A landscape with many peaks, sampled at points; each row gives a point and its height.
A climber steps from a point to the highest of its 3 nearest points, and stops where none of them is higher. Distance is the straight distance between rows; heights are no part of it.
nosav height 531: [  1  27  35  11  18 -15 -17  16 -28  19]
Pubiv height 426: [  0  13  19  -3  11  -7 -17  13 -30  16]
piga height 406: [-30 -30   3  -5 -16   8   0  -7  40  -8]
kobi height 446: [-10 -16  -5  -2 -16   9  -8   3  22  -3]
Pife height 378: [ 20   9  -1  -9  13  -8   2  -5 -26   9]
busak height 467: [  7  -6 -18  -2 -19   3  12   5  12  -6]
suz height 539: [-16  10  29   5  18  -9 -25  19 -21  17]
lela height 403: [-28 -20   2  -5 -23  16  12 -10  40 -21]
guso height 581: [ 24  18  -2   5  21 -15   2  11 -45   7]
zigu height 751: [  8   6   5  -1   2   4 -10 -10   6   0]
pege height 615: [ 18   6 -16   4  -3  -2   6   1   7  -9]
dab height 399: [ 13  -3 -27   3 -11  -1  19   5   8  -8]
Bis height 410: [-24 -25  -2   0  -7   5 -21   2  28  -4]
fomi height 421: [ 13  10   6  -5   5   0  -7 -12  -4   3]
Gov height 177: [  0  -5 -30   3 -15   9  47 -13   8 -28]
pok height 274: [  4   7  10  -6   6   2 -10 -12  -6  10]
Tif height 97: [-27  -6  20  -6  16  -5 -24  -9  -1  11]
Mor height 239: [-18  -1  19  -5  13  -1 -19  -4 -10  15]
Kekup height 574: [ 28   8  -9  -2  19  -9  11  -3 -31   9]
bobi height 546: [  4  -5 -13  -3 -18   5   2   5  16  -5]
teles height 233: [ -1  -4 -26  -1 -17   8  45 -12  12 -27]
dudar height 484: [  3  -5  -6   1 -12   7  -8   2  16  -5]
zoru height 423: [-18 -12   7   4   3   3 -29  -4  22  -4]
dok height 436: [-17 -22  -2   0 -12   8 -14   2  25  -4]
natu height 356: [18  9 -7  1  1 -1 -2 -6  3 -7]
zub height 355: [ 11  25  20   6  15 -15 -14  15 -36  12]
totom height 632: [ 27  10 -16   8  13  -5  15  -9  -7  -5]
kep height 397: [-13 -17  -5  -8 -25  10  14  -5  28  -8]
dedok height 281: [-22  -2  21  -6  15  -6 -22   0  -9  17]
boki height 414: [ -4 -12 -11  -7 -23   9  15   0  21  -7]
mup height 475: [-12  -9   2   3  -2   6 -21  -1  19  -3]
revov height 405: [-27   0  25  -6  17 -10 -25   9 -14  17]
Zoke height 412: [ 26   3 -31  14   3   2  23   5  -1  -9]
vef height 464: [  7  27  28  10  16 -14 -15  17 -32  16]
lag height 394: [  0  -9 -16  -5 -23   6  21  -1  18 -10]
nudaz height 213: [-11   2  20  -8  12  -1 -17   3 -18  17]
Sufof height 458: [  8   1  -2   2  -5   6 -11  -2  11  -4]
Gugu height 439: [-14 -21  -5  -4 -19  10  -2   1  25  -3]
Dof height 526: [ 28   7 -23  13   9  -2  16  -3  -2  -8]
Nener height 491: [-19   3  24  -2  15  -6 -21  11 -19  18]
kavof height 54: [ 10  -7 -35   8 -11   6  45   1   1 -12]
foni height 587: [  3   1   7   1   3   7 -15  -9   9   1]
tuva height 576: [-18  14  39  12  26 -20 -28  19 -17  19]
zin height 330: [-17  -6  15   3   8   2 -25 -11  13   1]
dedi height 189: [-21  -3  20  -5  14  -1 -21  -9  -2  11]
Fon height 557: [ -7  23  38  13  21 -16 -22  17 -23  20]
zize height 381: [-12 -10  -8  -7 -25  12  23  -8  26 -16]
duve height 708: [ 12   0 -14  -1 -11   4   1   3  11  -8]
Rer height 548: [ -8  17  31   8  19 -12 -22  18 -26  17]
genuf height 438: [ 25  10 -10  -2  14  -7   9 -12 -18   4]
Lora height 424: [-27 -24   1  -5 -20  10   8  -6  35  -9]
raf height 402: [-18 -17  -2  -6 -24  14  16  -9  34 -14]
tedem height 455: [ -6 -11  -2   1 -12  10 -12   3  19  -2]
Supaz height 502: [ 18   1 -23   4  -5  -2  10   3   6 -10]
nepab height 508: [13  3 -8  2 -5  3 -4 -1 10 -8]
Gon height 411: [-24 -20   1  -5 -23  17  15 -10  38 -17]
zetob height 429: [ -7 -13  -8  -6 -21   8   5   2  21  -4]
Ketef height 245: [ -9  -4 -16  -7 -24  10  33 -12  23 -28]
Pes height 299: [  4  -5 -27  -1 -17   1  34  -3   8 -13]
labuf height 134: [  5  -5 -30   5 -14   6  47  -8   5 -19]
Dasu height 117: [  8   8   9 -11   8  -4  -8  -6 -20  14]
zez height 409: [ 19   0 -28   9  -4   0  20   7   3 -11]
Befi height 206: [ -2   5  15 -10   9   1 -11  -7 -14  14]
Kem height 433: [-20 -24  -3  -5 -21  11   3  -1  30  -3]
Gakib height 626: [ 29  15  -8   8  25 -11   8  10 -48   7]
dop height 398: [ 16  15   4  -6  14 -10  -5   8 -36  10]
Der height 303: [ -1  -7 -23  -3 -20   6  37  -8  14 -19]
dudu height 285: [  7  12  11  -6   8  -8 -11   8 -31  15]
Sas height 570: [ 32  26   3  17  28 -16   4  11 -53   6]
Tivu height 200: [ -8   1  16  -3  10   4 -18 -11  -3   9]
Tikad height 447: [ 32   9 -17   5  22  -5  19 -11 -19   3]
tido height 466: [ -9   9  22  -1  13  -4 -20  14 -24  15]
mamub height 519: [  1  -3   3   2  -3   8 -16  -3  14  -3]
bapor height 518: [-22   4  27   1  18 -10 -26  16 -18  16]
ronov height 465: [23  9 -7  1  7 -5  4 -9 -3 -2]
Bol height 415: [-27 -27  -2  -4 -15   6  -8  -1  31  -2]
gad height 362: [  2  -7 -20  -5 -20   4  28  -2  15 -11]
rilem height 569: [ 24  30  12  13  22 -21  -2  11 -46   9]
pugi height 372: [ 23  10  -4  -3  11  -6   4 -13 -14   3]

For each start below, name every point that the climber comes to, in order.
dop: guso > Gakib
zize: boki > zetob > kobi > tedem > dudar > bobi > duve
rilem: guso > Gakib

Where does a climber stop that starts at each point below?
tido: tuva
kavof: duve
Zoke: totom
mup: zigu
pugi: totom
Ketef: duve
